Points on a hilly landscape, in no order, each with its height.
From any point a ball rolls to the lowest of the 6 points nearest to it. It stops when none of these is lower. Distance is the straight distance between rows; heights are no part of it.
j_21: 174, 142, 105, 146, 131, 155, 111, 98, 177  height 2.35
j_35: 155, 179, 74, 122, 121, 145, 137, 143, 121  height 2.82
j_965: 111, 122, 59, 123, 99, 153, 157, 116, 209  height 1.51
j_826: 124, 166, 90, 114, 127, 123, 138, 149, 78  height 2.50
j_84: 167, 171, 46, 125, 114, 140, 130, 127, 164  height 2.90
j_856: 146, 110, 164, 160, 148, 159, 104, 107, 164  height 0.78
j_894: 83, 93, 158, 137, 125, 137, 127, 117, 137  height 0.57
j_920: 213, 173, 134, 152, 155, 146, 95, 127, 136  height 2.04
j_362: 129, 139, 105, 135, 127, 143, 131, 126, 123  height 4.72
j_108: 97, 113, 128, 65, 117, 55, 149, 163, 35  height 0.36
j_361: 112, 119, 75, 131, 108, 159, 150, 97, 194  height 1.30
j_528: 197, 147, 145, 159, 155, 151, 99, 105, 164  height 1.21
j_974: 180, 171, 99, 146, 139, 152, 107, 127, 122  height 2.41
j_284: 166, 146, 127, 152, 138, 148, 107, 119, 130  height 1.53
j_932: 178, 194, 37, 128, 117, 143, 132, 140, 148  height 2.97
j_33: 129, 129, 103, 139, 130, 150, 129, 108, 157  height 2.30
j_510: 124, 125, 181, 147, 141, 122, 118, 165, 78  height 0.88
j_32: 100, 144, 103, 76, 120, 94, 157, 165, 55  height 1.78
j_148: 95, 85, 213, 156, 137, 128, 126, 140, 118  height 0.75
j_51: 210, 149, 129, 142, 142, 141, 90, 80, 207  height 0.59
j_8: 64, 71, 191, 108, 121, 89, 132, 145, 90  height 1.23
j_841: 91, 100, 181, 107, 129, 77, 131, 159, 56  height 1.96
j_542: 76, 108, 114, 89, 109, 105, 170, 131, 105  height 3.52
j_268: 109, 146, 147, 125, 130, 107, 123, 158, 60  height 2.13
j_702: 164, 123, 158, 164, 155, 150, 108, 113, 145  height 0.50
j_632: 147, 176, 41, 118, 114, 141, 148, 143, 140  height 2.79
j_682: 74, 78, 198, 137, 130, 122, 127, 124, 128  height 0.67
j_59: 101, 124, 87, 120, 114, 147, 147, 107, 158  height 1.34
j_710: 126, 117, 96, 137, 115, 153, 126, 99, 191  height 1.31
j_595: 63, 89, 150, 96, 118, 101, 148, 136, 95  height 1.26
j_16: 148, 159, 139, 143, 143, 134, 118, 150, 89  height 1.00
j_155: 175, 131, 145, 155, 149, 157, 100, 101, 170  height 0.89
j_318: 95, 103, 122, 136, 118, 150, 139, 110, 163  height 0.79
j_904: 161, 153, 47, 135, 108, 145, 125, 116, 193  height 3.03
j_873: 127, 158, 86, 118, 122, 139, 148, 136, 120  height 3.08
j_163: 84, 93, 181, 116, 125, 97, 128, 147, 81  height 1.75
j_454: 95, 133, 96, 110, 115, 127, 160, 131, 127  height 3.11
j_89: 98, 112, 170, 131, 130, 113, 130, 151, 90  height 1.29
j_621: 106, 156, 81, 98, 114, 124, 160, 143, 101  height 0.35
j_309: 99, 90, 179, 155, 142, 149, 122, 117, 148  height 0.43
j_885: 161, 136, 106, 143, 125, 151, 112, 84, 194  height 1.99
j_379: 206, 177, 73, 134, 124, 138, 96, 103, 185  height 3.44
j_482: 162, 136, 178, 162, 161, 143, 108, 146, 116  height 0.19
j_453: 70, 103, 95, 107, 105, 123, 176, 117, 149  height 1.32
j_420: 175, 139, 84, 133, 120, 147, 108, 89, 216  height 2.51
j_371: 57, 86, 144, 109, 116, 119, 149, 121, 124  height 0.74
j_170: 129, 119, 217, 161, 148, 80, 114, 193, 62  height 1.46
j_238: 57, 87, 119, 83, 107, 112, 178, 118, 128  height 1.24
j_905: 232, 182, 116, 145, 153, 143, 89, 113, 154  height 3.71
j_650: 240, 171, 136, 146, 151, 143, 84, 93, 179  height 2.98
j_852: 184, 148, 156, 169, 157, 148, 98, 130, 133  height 0.58
j_770: 83, 84, 142, 67, 113, 69, 149, 148, 59  height 3.01
j_534: 119, 115, 179, 152, 141, 133, 110, 137, 114  height 0.49
j_870: 182, 161, 88, 140, 132, 153, 108, 105, 158  height 3.36
j_365: 98, 144, 121, 108, 121, 118, 140, 140, 88  height 6.23
j_95: 138, 152, 64, 117, 110, 140, 145, 125, 145  height 2.34
j_687: 90, 80, 217, 133, 125, 85, 129, 156, 81  height 0.60
j_199: 118, 98, 182, 158, 151, 147, 115, 124, 137  height 0.56
j_799: 99, 121, 168, 107, 123, 77, 128, 166, 49  height 1.47
j_638: 66, 73, 161, 82, 114, 76, 142, 139, 75  height 2.07
j_172: 52, 60, 177, 100, 118, 93, 143, 123, 96  height 0.76

Call two points neighbours if one is among the 6 nearest of the other. Go from one point of each pair to the other, from neighbour to neighbour, staying as low as possible. Name the highest point that can't be avoided.
j_309, j_687 | j_682
j_309, j_51 | j_155
j_482, j_621 | j_32
j_482, j_309 | j_534

Where does a ball stop that starts at each point below?
j_379 | j_482
j_904 | j_309
j_905 | j_482
j_89 | j_482
j_172 | j_309
j_595 | j_309
j_33 | j_309

Two balls start at each pair of points below. Name the first point that both come to, or write never.
j_920, j_870 | j_482
j_268, j_284 | j_482
j_638, j_542 | j_309
